Points, in no order, along strands that fork and pass close to each other.
In the rows, zero is written as 128.
Points whose rows are less than 204 apart are linked; no others are.
K_608: [103 127 121 158  84 109 117 172 108 110  96 181 109 112 156  90 150 133
 131 109  95 128 106  85 183  86  99 126  94  87 139 145 110  52 116 141
  80 104 150 110 144 145 147 112 126  91 109 185 136 142 122 121 125 162
  97 169 106  53 174 134 132 142 127 181 189]
K_869: [106 123 149  91 184  68 143 125 110 178  76  76 123 161  99 149  97 112
 161 145 128  85 149 137 103 136 138 124 173 169 131  92 122 168 154 113
 146 138 163 184 112 123  83 171 187 148 163 118 119 111 137  91 166 135
  82 100 119 127  94 191 125 145 127 141 102]
K_229: [117 190 130 100  84 126 126 154  97 154 138 193  96  80 140 126  91 138
  54 113 103 134 123  69 104 115 121 131 101 142 164 113 142 114 100 127
 139 114 150 124 163 131 110 133 118 155 160 169 109 181  91 145 151 103
 100 105 121  92 145 105 121 114  67 148 184]
K_448: [ 96 126 157 191 150 203 128 117  88  91 134 116 140 208 102 142 133 123
  94 100 135 156 120 128  74 153 105 131  75 103  97 144 155 171 108 156
 131 160  91 121 151 159  83 161 105 156 151 115 108 123 108 131 124 143
 160 129 159 111 154  57  79 143 131  70 170]
K_947: [ 58 146 136  96 153 126 132  93  72 111 134 137 106 105 109 144  42  40
 116 122 114 141 117  38 102 102 175 140 143 138 114 155  83 129 125 130
 155 139 110 120 131 141 144 165 174 142 173 171 131 152 123 111 163 128
  92  62 173 129 106 158 127 145 159  81 160]
K_568: [121  64 142 176 126 171  87 122 109  88 150 113 147 131  99 141 130 143
 140 101 154 143  66 183  92 125 132 130 139  95 119 140 145 163 135  85
 112 127 126 139 125 163 138 157 124 114  90  55 112 127 140 147 115 109
 162 120 107 142 137  75 109 166 141 138 174]
K_534: [ 90 125 161  94 150  95 137 114  99 161 100  97 137 181  89 119 123 143
 135 127 129 101 136 126  89 146 170 106 146 160 160 103 117 193 136 114
 148 180 163 160 124 121  58 177 183 158 143 118 114 122 141  87 161 124
  84  85 137 149  90 139 116 150 135 122  96]
K_566: [122 126 147 116 126 148 161 144 132 195  92 122 128 187 146  85 121 116
 147 141 114  72 188  80 163 153  66 164  63 154 118 102 118 126 102 137
  76 112 129 164 147 120 130  87 111 113 165 178 133  85 145  74 164 193
 132 181 108  78 173 198 150  92 100 141 117]
K_673: [130 118 142 135 135  73 115 142 112  70 121 146 110 151 104 118 157 120
 146  89 117 155  93  91 118  63 145  97 119  99 138 140 104  95 174 127
  84  99 129  81 109 167  97 143 111 157 103 180 149 148 114 108 123 173
 139 167 120  75 159  86  44 139 173 182 180]
K_133: [ 51 121 155 137 102 121 140 114 119 153 120 164 136 159 127 101 128 133
 116 122 115 179 125 101 163 149 164 113  54 153 132 169 131 121 104 150
 167 175 151 127 153 126  73 144 160 178 152 103 154 110 204 121  89 142
 117 116 127 136  52  84 122  96 187  47  94]
K_675: [149 183 117 121  99  43 134 145 156 114  99 162 148  81 157 139 191 166
  93 160 108 148 136 116 154  88 151 109 133 122 180 123 148  77 140 153
 131 114 167  92 116  96  84 110 140 162 141 137 141 142 145 183  87  83
 128 118 101  78 101 125 128 121 106 149 133]
K_165: [142 130 105 110 156 136 123 162 143 117 144  79 152 158 137 111 146 139
 166 100 142 153 120 163 121 158  95 127 134 131  92 128 118  93 125 144
 105  64 116 139 131 163 193  85  98 175  52  97 128 152 149 159  94 150
 163 154  79 146 169 102  99 103 136 176 140]
K_610: [173 140 141 133  47 111 122 121 125  97 139 203 132  59 124 109 123 173
 123 150 147 133 149  88 156  96 175 105 117 124 178 115 143 127 145 105
 162 160 183  78 144 110  99 180 127  86 138 189 162 166  86  77 130 127
 104 134 151  99 109 109 123 136  94 157 104]
K_8: [175 103 133 166 115 178 139 116 179 130 133 127 117  74 144 153 161 148
 107 143 116  78 115 159 142 122  84 129 115  88 133 103 168 162 137 100
 105 146 129 125 107  88 142 120 110  47 136  81 107  96  92 127 134 104
 164 143 140 121 134 160 176 172  75 157 147]
K_802: [171 120 134  91  91 126 123 172 120 151 157 134 150  96 123 108 158 181
 154 100 165 126 127 205 127 176 122 116 183 148 201 124 140  86 134 146
 153  62 124 137 119 144 144 118 154 137  87  85 105 161 165 138 104  70
 133  95  68 143 112  81 118  84  95 168  90]
K_844: [168 118 123 104  86 166 123 130 127 141 142 154  97  39 147 134  91 129
 105 122 146 105 109 138 153 131 115 174 165 138 131 116 142 116 118 114
 145 117 136 141 131 116 179 138 138  83 143 115 120 136 105 147 119  94
  99  98 147 166 119 168 179 126  85 139 129]
K_948: [134 197 104  96 122 132 103 130 112 131 151 164  95  88 150 138 102  96
  67 113 119 176 124  82  94 106 140 125 135 141 142 130 134  96 114 143
 129 104 110 116 157 130 137 104  94 173 143 160 121 186  98 178 120  96
 121  85 147 133 146 105 113  99 103 136 174]
K_471: [169 187  92 123 144  88 122 152 162 108 105 125 111 124 182 138 197 128
 128 153 102 138 144 116 168 104  90 129 129 115 130 117 125  50 133 146
  74 101 119 103 114 107 150  55  88 119 119 183 133 130 108 163 114 143
 145 171 129 107 184 153 125 113 111 168 140]
K_632: [159 154 134 152 132 143 140 120 170 139 114 136 117  60 155 169 153 148
  75 143  90  82 105 131 139  87 102 128 146  86 148 106 171 150 132 112
 102 130 163 107 104  91 135 121 112  60 172 129 114  92  75 171 133  94
 148 127 138 101 125 158 175 162  67 147 159]
K_214: [100 115 136  90 150 102 127 107 100 135 122 115 109 101  98 143  35  57
 159 133 141 127 130  75 132  99 169 145 180 153  91 129  98 130 141 125
 157 144 136 159 123 143 155 196 173 125 154 169 143 132 141  83 175 159
  76  83 176 149 108 193 134 145 172 112 118]
K_117: [135 100 121 117 188 136 103 109 109 153 130  65 164 181  75 142 132 155
 175 113 168 124 125 207  78 196 113 131 171 159 106 110 154 162 131 100
 130 111 139 178 127 143 144 110 137 170  93  47 120 133 146 129 133 123
 135 122 102 172 172 116 138 159 129 149  98]
K_385: [ 62 117 150 163 102 190 140 105 109 140 126 167 123 168 135 103 100 110
  85 126 109 174 129  94 146 159 118 143  32 132 120 161 130 130  88 171
 159 166 117 129 163 136 115 135 131 128 155 117 135 106 171 140 100 142
 134 122 141 157  92  85 151 111 167  12 140]
K_186: [112  97 129 118 171 129  96  82  93 137 135  67 159 210  89 136 137 137
 148 109 178 149 120 188  63 162 168 112 161 141  89 124 131 160 125 108
 151 147 139 150 137 157 113 134 143 208  98  76 132 128 160 130 120 124
 139 113 123 190 154  79 111 155 176 109 110]
K_36: [177 150 146  67  99 148 153 136 169 134 156 142  92  89 121 111 112 146
 125 150 138 110 165 101 129 166 129 125 141 175 143  78 111 146 137  99
 169 126 122 148 138  82 135 152 107 122 123 161 149 152  86  80 171 134
  76 163 169 134 142 125 117 117  88 171  93]
K_943: [105 109 138  92  90  80 134 202  98 168 109 153 136 135 141  79 150 157
 149 116 134 126 142 150 162 160 121 117 105 152 188 133 114  93 116 151
 139 116 156 148 155 148 114 124 167 152  99 125 114 122 210 138 100 102
  83 140  30 119  94 130 134  95 136 138 104]
K_495: [144 108 111 131 162 117 138 113 132 127 108  97 134 134 148 131 133 103
 153 142 107 103 141 113 167  95 121 145 142 112  94 127  97 118 137 136
 101 127 120 136 123 115 146  96 116  93 135 171 130  89 124 125 137 146
 137 141 168 138 137 197 164 137 150 123 100]
K_769: [121 105 134  89 167  99 152 116 119 145  90 115 109  98 110 166  54  77
 152 133 133  93 141 119 134 106 141 132 190 167 104 103 119 144 156 132
 152 122 167 180 115 124 135 175 182 119 157 141 150 121 153  82 180 155
  66 100 154 145  90 226 151 141 145 133 105]
K_813: [161 145  88  92 180  65 119 126 139 143 125  83 159 136 125 149 168 126
 174 134 162 122 144 189 116 117 164 109 204 139 118 112 120 105 154 115
 143  98 150 139  96 120 135 121 159 172 103 109 141 112 133 120 104 107
 129 125 119 184 125 170 143 105 144 136  65]
K_798: [127 142 145  86 182  79 137 145 126 164  85  88  89 144  97 136 113 136
 133 132 111  73 154 146  94 151 102 129 158 153 168  77 152 183 167 107
 137 107 161 173 104 102  83 135 157 138 158 102 107 131  91  98 173 127
 108 120 107  91 128 173 128 149  74 199 126]
K_277: [115 113 174  98 147 104 130 161  91 162 104 119 110 129  78 118 128 167
 129  97 113  87 109 158  96 150  92 140 141 168 190  99 173 172 156 109
 138  94 157 166 119 119  77 138 159 138 138  87  97 158 105 131 172  98
 108 111  69  72 124 114 112 132  70 202 149]
K_868: [ 93  98 137 118 183 150 108 122  85 140 123  77 121 213  77  96  72  82
 192  74 122 119 127 102 119 143  93 149 122 142  87 131  94 132 129 140
  97  94 100 178 146 197 155  95 119 164 119 155 126 122 135 115 156 189
 136 152 104 111 180 140 120 118 145 160 136]
K_637: [130 181 109 119 190  38 139 110 160 110 100 121 157 105 152 176 161 137
  79 162  76 141 116 118 115  75 168  92 163 106 150 144 157 112 143 132
 112 119 155  85  85  89  72 115 139 167 172 130 131 129 138 206 115 103
 143  97 132  93  95 128 104 131 119 135 139]
K_416: [143 108  96 149 142 130 121 108 148 106 139 112 146 104 153 154 148 102
 136 126 109 123 106 136 168  70 137 146 158  78  90 150 113  95 135 139
  96 114 113 107 110 120 166 114 127  81 115 139 135  91 130 155 123 135
 147 129 159 143 121 167 164 151 162 112 132]
K_54: [125 164 151 126 134 121 168 130 126 159  98 114 148 183 121 125 158 180
  88 165 126 116 164 124  79 161 133 104  90 151 164  93 138 193 119 118
 152 188 154 142 134 102  33 158 153 162 162 112 127 121 107 103 152 107
 110 119 160 144  99  99 104 125  99 106 107]
K_241: [103 131 145 199  66 135 139 151 129 123  94 199 124 101 157 109 161 154
 108 145  76 108 117  97 181  88 105 126  77  67 129 147 132 105 111 135
  80 141 170  89 132 124 135 123 133  57 139 164 134 126  95 115 123 138
 123 147 118  57 152 126 158 167 111 150 184]
K_657: [143  85 146 177  91 197 141 122 169 162 112 129 135 115 155 118 145 145
 130 154 117  72 148 140 160 142  80 158  68  95 109 119 135 165 114 113
 101 155 127 144 128  97 144 111 116  25 129  98 113  82 120  86 135 132
 161 151 124 125 135 170 186 155  89 115 138]
K_787: [172  86 148 128  75 192 156 141 180 137 176 126 129 128 141 105 129 178
 155 162 169 125 151 172 141 185 102 113 117 154 124  92 104 163 102  98
 151 136  91 163 145 130 152 140 118  95  69 100 123 119 138  48 125 162
 128 166 109 174 120 141 158 121 115  99  72]
K_315: [180 146 107 109  47 124 111 138 128  93 143 174 127  18 175 121 135 152
 103 158 143 132 137 132 179  95 143 149 130 124 162 140 141  71 124 136
 147 115 155 119 146 112 156 137 128  85 117 144 133 148 140 163 104  87
  94 102 118 140 115 152 165 111 103 139 130]
K_712: [ 97 109 125 114 146  85  93 164  96 139 101 111 120 129 118 135 118 116
 153  80 117 114  99 147 144  96 120 145 163 112 119 141 133  91 145 130
  84  83 161 130 124 154 164 109 153 120 122 104 102 122 163 181 107 116
 111 138  69 104 129 167 138 120 141 175 156]
K_408: [125 111 138 117 138 177 132 103 146 166 134  94 110 173 121 129 111  93
 178 152 162 106 171 134 131 164 125 142 146 163  78  91  94 162 122  91
 154 157  97 171 117 113 142 133 128 112 140 141 134  98 126  73 151 164
 113 126 183 216 116 173 154 115 140  89  68]
K_615: [108 127  94 174 161 167 103  91 122 103 136 118 134 126 144 151 122  71
 113 110 109 130  86 104 137  79 142 143 155  87  83 164 119  94 108 156
 105 123  88 103 134 156 185  93 123  93 160 123 122 112 104 191 108 118
 160 101 146 136 143 145 167 130 151  70 169]
K_518: [175 100 139 108 113 183 150 121 190 137 161 112 113 150 131  99 123 126
 171 147 167 119 174 145 151 186 108 138 131 162  95  99  99 146 115  96
 138 132  82 157 143 118 152 123 101 103 103 129 138 112 133  44 145 181
 123 177 148 182 139 169 153 115 142 115  65]
K_20: [158 163 118 120  44 101 113 157 132 127 123 185 132  49 161  96 152 168
 108 145 144 147 151 125 170 110 153 132  90 135 187 134 140  50 120 152
 144 113 160 114 156 122 120 128 132 113 111 139 138 159 165 167  80  94
  95 113  96 111 112 107 149 105 108 141 132]
K_652: [107 153 131 144 116 140 137  93 131 102 153 187 121 104 123 109  88  80
 100 162 129 173 157  62 159 124 169 143  91 144 128 162 103  91 120 154
 168 181 100  95 140  92 130 140 114 125 166 180 157 140 103 107 149 150
 119 118 222 156 115 109 131 107 156  56 100]
K_318: [171 150  96 170 146 146 146 126 161 101 108 148 133 138 146 135 153 105
 130 173  76  97 144  98 160 111  95 129  88  87 123 136  95 113 111 124
 102 182  78  92 123  88 143 114  77  64 154 188 130  91  55 116 166 147
 166 200 198  90 189 133 127 107 137 101 114]
K_264: [127 107 145 101 162  87 121  97 113  86 142 134 110 127  89 143  87 104
 146 103 128 109  96 109 104  84 164 110 179 117 136 132 103 163 178  76
 128 131 125 114  98 151 107 168 126 132 118 167 135 140  81  86 170 165
 137 135 168 116 135 127 104 175 148 147 127]
K_483: [133 102 143 151  78 229 133 143 142 154 127 113 120 145 182 104 127 142
 117 138 139 120 140 135 150 171  66 163  63 110 116 116 115 143  71 139
 105 126 100 144 146 142 186  99 106  70  91 108  94 100 162 121 124 143
 158 140  93 131 144 133 165 123  75  96 159]
K_622: [116 109 138 169 163 169 141  93 115 109 141  83 163 207 100 153 139 134
 119 121 164 163 126 159  69 176 135 123 107 111  83 125 141 192 114 128
 135 187  93 140 134 153  79 151 106 164 125  98 130 118 140 117 122 139
 155 116 160 155 157  73  90 154 159  87 128]
K_890: [127 114 112 120 138  87 138 149 145 139 148  98 148 213 126 110 182 137
 168 142 153 148 153 154 139 128 171  96 125 142 132 129  79 122 120 139
 145 150 126 146 127 123  73 132 142 179  95 107 138 109 174  88  89 146
 122 151  96 195  88 131 120  89 181  80  59]
K_595: [130  99 138  96 130 104 119 181 105 157 142 116 120 127  94 100 135 157
 163  93 137 113 116 193 109 175  84 139 180 163 187 112 151 122 153 122
 140  52 127 155 141 142 128 110 159 137 113  90 109 164 141 148 133  82
 108 100  53  99 118 113 109 100  95 199 118]
K_393: [ 93 126 102 138 158 139 117 140 128 165  99  66 151 201 163 112 153 101
 153 142 122 149 150 155 141 158 122 148  85 130  83 156 130 109  92 167
 116 133 128 153 133 132 144  53 126 155 116 100 118  82 205 160  85 134
 145 127  80 175 105 143 153  99 154  73  98]
K_920: [147 159 118 107 100  70 135 104 135  94 128 171 109  66 130 149 120 143
 103 171 122 145 146  67 130  96 183 103 141 118 176 132 131 132 159 119
 150 156 170  73 117  88  91 157 131 125 151 199 158 151  97  88 155 122
 107 127 179 104  97 133 114 144 109 139 111]
K_87: [131  99 164 148  43 146 143 126 117 122 156 191 115  77 122  76  92 155
 121 137 148 109 150 101 174 116 150 129 107 124 152 133 120 139 123 101
 158 156 189 107 147 134 112 200 145  83 115 164 151 150 110  78 131 142
 105 124 147 126 107 119 146 155 107 125 109]
K_204: [ 69 126 149 197  58 179 130 124 103 134 127 203 113 136 130 108 110 141
  81 107 103 156 114  85 134 135 100 129  44 103 143 150 143 130  99 157
 144 152 144  99 158 146 102 167 127 107 160 122 136 137 135 136  94 129
 142 120 116  97 111  63 128 144 140  77 179]
K_261: [163 148  95  73 146  58 126 148 143 117 141 103 149 147 131 120 171 124
 165 145 160 152 155 138 139 103 191 110 174 155 126 128  85  96 141 133
 152 127 135 133 113 109 110 114 142 183 103 148 155 139 146 106  91 121
 105 148 127 190 110 166 111  88 160 116  54]
K_570: [156 160  98  97 195  52 117  87 148 119 115  87 166 124 140 178 149 130
 107 146 112 129 131 162  87  96 162  93 198 111 117 137 146 137 142 118
 126 116 155 115  75 109 130 105 148 172 130  97 149 116 124 164 122 104
 139  96 125 146 117 138 119 133 130 141 103]
K_800: [102 125 147 111 129 163 126 156  94 192 105  99 116 196 123  93  88 108
 141  92 115  88 142  90 140 162  60 160  82 161 116 122 119 136 111 143
  83  99 121 172 150 165 144  87 119 150 155 156 110 113 143 120 150 181
 121 144  90  89 170 174 145 105  93 139 147]
K_582: [ 90 177 127 145 205  63 140  88 151  99 116 146 162 111 137 172 146  98
  93 141  66 166 102  88 143  64 161 117 127  93 130 174 136 104 138 162
  93 122 120  67  95 100  91 102 137 149 187 144 118 102 125 197 116 139
 167 114 158  71 100 122 118 136 159  94 148]
K_365: [ 71 106 134 144 167 134 125 104  66 108 104 119 115 214  96  90  64  59
 169  83  91 114 111  60 117 118 129 133 112 129  99 141  77 126 121 147
 114 129 102 138 134 189 132 118 145 140 145 178 109 129 120 110 142 161
 144 151 117  87 184 131  99 129 181 105 147]
K_68: [125 147 110 143 112  84 133 179 140 107  90 156 113 140 169 100 194 134
 150 137 111 151 137 111 180  89 110 119  87  97 135 140 102  43 133 160
  75 110 142 113 137 132 131  87 120 115 103 179 140 137 150 128  89 155
 132 178 100  83 177 141 112 123 152 164 162]
K_617: [106 113 139 140 159  69 130  96 112  83 117 143 119 150  99 136 121 122
 137  95  83 140  85  91 108  68 148  91 143  90 135 147  91 147 170 109
 103 123 129  81  96 146  89 150 129 126 136 185 146 133  77  92 160 162
 154 149 147  89 144 110  72 166 155 153 159]
K_487: [157 163 106  85 119 134 121 174 124 139 139 110 121 123 158 106 127 142
 138 100 136 149 119 140 135 174  94 141 133 153 125 125 126  80 119 141
 111  63 121 144 163 143 178  82  95 184  70 108 115 171 149 180  92 114
 136 126  85 138 162 108 124  83 101 179 153]
K_437: [169  92 108 170  65 163 123  90 155  78 182 167 134 109 141 146 133 127
 117 132 167 162 128 151 151 114 168 105 121 102 110 137 108 137 148 116
 153 179  94  88 110 138 131 173 100 101  95 134 145 120 123  94 111 125
 165 142 180 179 112  97 127 147 158  80  95]
K_891: [186 115  81  93 152 128 116 153 170 119 166 107  95 110  86 127 123 129
 175 132 167  91 139 199 123 177 104 127 205 157  97  99 153 141 161  97
 145  68  94 136 127 111 194  86  90 130  99  99 154 148  90 114 139 153
 141 173 121 127 148 179 131 139 138 201  84]
K_377: [132 127 110  75 115  90  90 189  90 132 125 137 104  95 155 120 117 117
 158  86 134 135 124 153 160 123 109 165 161 139 138 142 124  44 122 134
 115  59 145 133 155 150 181  94 135 134  88 126 112 152 180 176  89 116
 106 137  73 128 137 158 133 105 109 178 153]
K_93: [101 106 135 145 162 151 128 167 129 124 154  59 148 190 117 122 142 143
 171 106 144 145 105 158 106 163  50 131 118 117  64 148 119 128 120 154
  76  84  95 152 132 179 176  96  87 174  61  97 124 138 147 148 117 164
 167 159  54 116 177  79  98 113 146 170 170]
K_851: [109  83 159 178 135 202 119 149 116  89 154  95 150 128  77 166 147 170
 142  97 151 113  68 169  63 137  86 129 127 112 104 145 181 177 132  96
  81 111  87 157 142 170 146 144  79 132 104  53 125 140 112 152 130 121
 144 126  96 116 155  55  90 161 110 177 198]
K_240: [ 95 151 149  87  97  73 123 183  93 166  96 151 119 157 117  75 135 161
 109 101 126 141 125 114 111 166 125 112 101 163 173 129 136 113 121 150
 161 121 155 140 142 151  64 139 160 198 131 121 101 150 197 147 115 112
  92 110  64  97 104  90  98  97 133 142 125]
K_926: [111 110 111 132 125 130 131 146 152 146 130 108 139 202 162 107 157 117
 157 158 141 178 156 158 148 131 132 126  76 135 104 137  93  97 104 160
 139 143 109 142 142 130 118  89 126 161  96 117 131  97 183 115  89 156
 147 163 110 192  92 129 126  87 182  64  79]
K_383: [179 105 104 144  71 132 104 154 141  78 169 144 172  97 136 147 164 157
 133  91 185 170 108 173  99 119 155  93 158 121 148 139 153 104 150 119
 157  96 106  79 122 164 153 151  99 156  68  77 129 165 158 155  97 106
 168 128  90 138 124  52  76 108 133 169 149]
K_601: [ 53 124 136 126 149 137 116  84  69 114 135 137 108 168  95 111  68  58
 128  87 107 137  97  65 104 119 149 136 116 127 117 146  88 141 127 142
 135 137 104 129 134 166 125 133 141 156 162 175 118 153 112 121 130 141
 122 105 146 113 156 120 100 124 168  92 158]
K_546: [ 56 144 160 110 103  78 153 129 103 167 105 177 128 145 110  83 116 142
 104 124 101 155 128  88 140 139 160 102  51 167 141 154 152 118 108 145
 171 152 173 117 147 124  57 148 173 193 162 122 136 131 193 121 106 125
  71  89 108 103  60 107 118 103 164  93 113]
K_969: [130  82 163 145  55 136 145 112 114 142 137 180 127  53 114  90  84 140
 141 139 142  78 137 115 180 118 146 144 133 128 132 143 128 147 117 102
 170 150 182 137 143 111 140 199 162  40 132 136 146 134 120  68 136 138
  78 117 161 134  87 177 184 155 124 119 102]
K_396: [133 127 137 125  82 176 144 119 122 153 132 155 115  45 144 131  71 108
  91 150 131  97 145  85 141 121 123 172 136 139 115 118 124 137 104 114
 168 150 153 146 142  98 172 177 137  63 165 148 144 133 116 120 156 115
  70  81 193 154 107 182 191 130 102 115 123]
K_435: [ 90  85 144 190 113 127  96 101 111 119 106 130 150 150 111 151 147 160
 124 101 136 125  70 162  98 106 157 119 134  84 133 152 156 159 145 123
 105 155 146 118 115 146  96 160 159 120 119  66 107 112 169 171 106  80
 140 111 105 110  81  82 106 166 163 120 177]
K_680: [139 143 106 142 181 133 137 108 128 104 108 118 130 146 140 132  97  76
 126 148  84 110 141  77 139 105 125 133 125 104 118 130  92 132 119 131
 112 165  82 122 113 102 157 113 116  93 159 187 130 106  56 117 185 142
 149 149 195 116 176 164 129 118 140  90 109]
K_420: [135 155 151  78  89 122 147 158 112 144 135 176  92  82 118  94  93 167
 102 114 109 119 142  83 119 157 117 139 111 155 177  95 122 139 130  97
 151 104 148 145 150 127 113 161 125 146 135 169 131 184  90 100 162 130
  78 128 132  85 149 119 110 130  68 181 147]
K_693: [127 139 123 139 116 150 146  98 128 121 137 151 126  67 133 123  90  68
 104 184 121 143 149  69 163 118 154 157 118 137 111 144 101 114  96 145
 167 157 112 119 147  82 151 133 132  95 155 179 164 122 123 122 160 142
  84 101 232 152 102 172 165 114 146  71 102]
K_620: [195 112 105 162  51 149 138 110 176  91 191 157 143  86 169 148 153 153
 121 163 181 160 150 169 145 127 182  92 118 128 133 120 129 132 128 123
 169 162 104  91 108 121 119 146  96 115  92 106 144 114 130  85 102 110
 162 151 147 190  90 100 134 124 134  77  70]
K_155: [ 66 112 140 165 124 101  88 105 122 110 108 139 155 162 104 131 147 150
 119  92 125 154  89 124 113 105 168 116  97 100 146 159 168 132 149 157
 125 150 151  98 111 124  72 155 151 174 138  68 127 124 181 182  81  90
 139 112 110  98  68  57  93 124 189 106 171]
K_959: [ 75 125 157 194  99 191 122 126  88 112 128 170 121 164 115 137 125 134
  83  95 116 164 102  94  96 124 103 130  58  95 119 138 145 149 107 158
 143 137 114  97 149 163  99 168 111 149 167 118 115 137 103 129 112 138
 152 132 137  85 137  45  75 139 129 100 195]
K_32: [162 180 125  86 111 156 156 143 170 157 135 117 119 112 162 111 144 142
 109 168 142 122 180 112 119 183 122 119 123 186 137  77 102 141  97 112
 160 135 121 137 139  91 115 120 100 149 136 160 132 144 117 114 147 104
  85 139 157 169 140 123 132  83  90 135  90]
K_302: [215 112  86 104 176 116 129 111 182 116 140 100  94  87 122 155 134 110
 146 133 130  78 125 187 130 137 120 130 208 112 100 102 162 137 156  92
 114  87 113 117 101  94 178  96  90  84 128 112 131 107  66 122 132 156
 155 157 149 127 157 180 145 164 133 171  94]
K_669: [153 140 113  92 199 109 111  83 126  97 157 103 102 101 118 174  81  79
 135 121 113 122 117 106  85  94 161 125 202 106 108 122 120 146 159  87
 122 117 103 113  96 135 159 133 109 131 134 168 136 138  55 115 176 142
 127 112 159 149 169 121 118 157 125 149 125]
K_503: [182 121  87 107 127 116  99 127 120 116 166 134 168  93 128 148 157 149
 140  94 177 139 108 193  83 135 166 105 203 136 158 133 151 104 147 104
 156  85 123 109  96 146 155 122 145 170  80  76 135 167 146 158 100  84
 157 110  98 160 130  66 101 111 123 158 106]
K_708: [118 127 142 168 154 161 151 166 136 101 141  47 155 160 118 145 181 181
 126 125 140 121 121 156  77 149  48 121  99 124  74 132 182 151 124 143
  84 112  79 149 108 144 133 127  60 160 104  88 130 132 114 156 129 153
 166 151  90  94 166  58  83 127 123 189 192]
K_505: [187 139  95  88 191 116 127 105 158 106 149  99  96  73 136 173 108  97
 120 124 111 106 118 139 106 103 127 127 212 113 113 107 150 132 147 103
 112 106 121 115  95 114 181 111 103 102 149 153 133 132  53 134 145 135
 134 136 157 131 174 147 123 159 117 154 111]
K_208: [129 131 135 164  98 141 143 105 137  90 158 175 128 134 122 124 113 116
 107 134 140 169 147  94 146 116 141 118  92 118 121 141 110 122 155 149
 154 167 113  78 132 125  97 150 103 130 142 167 163 139 102  96 128 146
 154 153 186 132 118  90 105 113 157  82  94]
K_395: [146  78 119 168 161 139 124  88 148 145 110  78 170 140 113 170 146 133
 164 137 138  84 115 210 136 131 131 141 157 105  91 143 176 161 127 112
 103 160 125 161 116 111 139 127 153  79 110  60 105  70 154 126 113 112
 151 114 123 161  98 183 185 181 131 118  99]
K_276: [121 111 143 123  71 174 126 188 142 159 116 127 118 124 175  98 136 157
 147 137 132 129 140 160 159 167  53 148  80 131 132 121 123 118  89 158
 100 107 130 145 138 146 174  83 102  78  82  79 103 121 182 149 111 116
 143 140  46 111 131 127 163 117  74 149 158]
K_809: [124 100 121 110  89  68  90 147 119  67 135 162 109 121 104 112 148 138
 169  82 149 164 100 125 153  68 170 115 152 107 153 159  94  77 170 119
 114 104 138  82 126 166 126 143 131 140  64 146 154 149 158 120  93 153
 127 176 102 101 128 101  86 125 180 177 149]
K_400: [123 198 139  89 127 110 163 145 142 170 114 126 134 145 140 117 138 145
  79 167 131 147 179  89  95 173 134 106 101 174 164  84 114 156 112 123
 163 152 142 143 109  88  59 131 124 178 165 147 119 150 119 116 161 109
 102 103 153 145 118 107 104  97  84 117 102]
K_496: [122  86 150 132 181 141 107 127 128 148 106  52 141 195  67 136 139 140
 186 112 153  98 131 199  96 185  75 152 128 148 103 115 171 174 146 109
  77 115 130 181 146 146 126  92 125 133 105  50 117 105 143 127 144 150
 155 149  78 105 165 137 119 172 123 167 135]
K_967: [152  83 134 139 129 146 122 123 145 154 121 103 157 133 121 130 163 173
 163 148 166  95 128 222 135 155 127 124 153 125 150 117 153 150 136 116
 127 149 121 161 131 110 117 135 162  82 106  58  96  89 156 108 117  83
 144 121  90 169  87 154 167 153 110 118  87]
K_256: [133 202  75 119 160 134 105 104 131 100 136 149 107  73 171 159 119  93
  84 131 105 158 113  87 126  71 148 142 162 109 121 153 145  65 105 160
 103 114  99  90 148 128 174  75 107 118 161 167 125 143  97 201 117 106
 149  93 153 139 145 141 141 107 111 100 167]
K_686: [112 171 119 135 187 155 133  72 126 138 129  95 147 148 119 180 107  91
  88 157 117 132 139 118  79 145 169 130 141 124 105 127 133 204 135 118
 139 194 111 138 101  81 114 151 145 139 169 138 136 115  87 138 162 104
 132  76 216 166 109 116 125 151 120  73 119]
K_510: [112 146 135 147 124 113 141 126 113 145 101 125 128  82 142 140 128 138
  89 131  82  94  79 116 147  82 121 131 132 125 135 142 145 157 116 133
 117 129 176 126 109 130 111 136 163 108 172 122 107 101 121 183 135  89
 107  87 119  86  96 163 162 151  92 135 171]
K_344: [ 98 124 136 159  91 203 153 113 143 149 140 113 120 181 165 106 137 128
 107 167 149 170 168 148 133 170 100 136  51 135 113 134 107 143  74 148
 159 174  94 148 154 131 118 108 122 120 105 123 123 103 174 110 108 148
 147 132 134 196  97 117 149  99 152  21  90]
K_894: [ 86 135 132 120 160  98 120 148  90 161  84 105 126 132 130 136 119 118
 107 102  79  93 100 118 125  97 106 144 130 136 121 126 141 143 125 144
  98 112 164 137 126 136 123 118 153 131 152 128 103 104 142 178 126 108
 116  99  88  83 122 170 140 143 115 154 181]
K_585: [188 184 101 161 140 122 157 139 183 102 117 159 118 116 172 155 186 132
  82 177 103 146 144 109 156 122 108 118  93  99 129 115 124  91 127 143
 102 142  99  85 123  91 129  80  66 103 147 177 155 119  82 148 130 127
 162 189 170 107 187 104 114 113 113 145 140]
K_238: [ 62 153 135 155 162  99 114  96 126 118 118 152 132 121 124 160 129  96
 104  97  85 172  74  81 142  77 165 125 111 104 125 176 149  94 138 166
 114 120 133  72 118 127 105 113 139 153 158 107 118 116 155 190  96 111
 146 121 129  79  96  93 110 120 177  92 168]
K_279: [164  99 130 135  76 156 142 126 149 135 164 125 161 121 142 114 159 177
 144 153 176 137 144 204 127 161 149 103 129 137 156 117 124 149 114 125
 148 144 106 143 115 136 119 148 140 107  86  74 104 105 160  99 103  92
 150 129  86 192  88 109 143 115 122  84  77]
K_410: [163 104 116  97 138 138 108 152 149 130 169 124 108  92  85 118 107 138
 148 113 148 101 128 190 121 175  88 150 192 169 140 110 151 134 160  96
 148  46 110 157 146 135 189 103 110 117 106  77 123 185  91 137 144 103
 124 116 102 126 133 157 135 129  97 200 126]
K_557: [113 162 124 139 198 168 130  83 122 124 136 101 124 153 116 172  91  64
 108 157 106 115 136  94  86 142 138 125 133 124 103 122 105 181 122 121
 130 194  75 119  91  97 145 134 127 111 182 165 114 109  56 123 185 122
 144 117 210 144 164 135 126 128 120  68 115]

A fork is a point with three links. Follow the links from the first point to the second and name the forks in between, in order.
K_693, K_890: K_396 K_637
K_385, K_93: K_926 K_637
K_566, K_420: K_869
K_400, K_264: K_869 K_595
K_133, K_851: K_385 K_926 K_637

A fork is a point with three links, a tip a point with one. Leave the first point through the second and follow the links. Name the first fork or tip that comes.
K_809, K_673: K_595
K_229, K_948: K_680
K_948, K_229: K_869
K_851, K_568: K_637
K_891, K_302: K_809
K_214, K_947: K_566
K_496, K_117: K_385
K_708, K_93: K_276
K_385, K_204: K_496

Follow the links from the first point to the second, and from the first to the third. Name the last point that the two ways share.
K_601, K_410, K_229: K_869
K_315, K_395, K_408: K_279
K_208, K_570, K_610: K_396
K_546, K_20, K_435: K_637
K_279, K_238, K_261: K_637
K_496, K_890, K_943: K_385
K_943, K_675, K_622: K_385
K_868, K_36, K_617: K_869
K_408, K_693, K_395: K_279
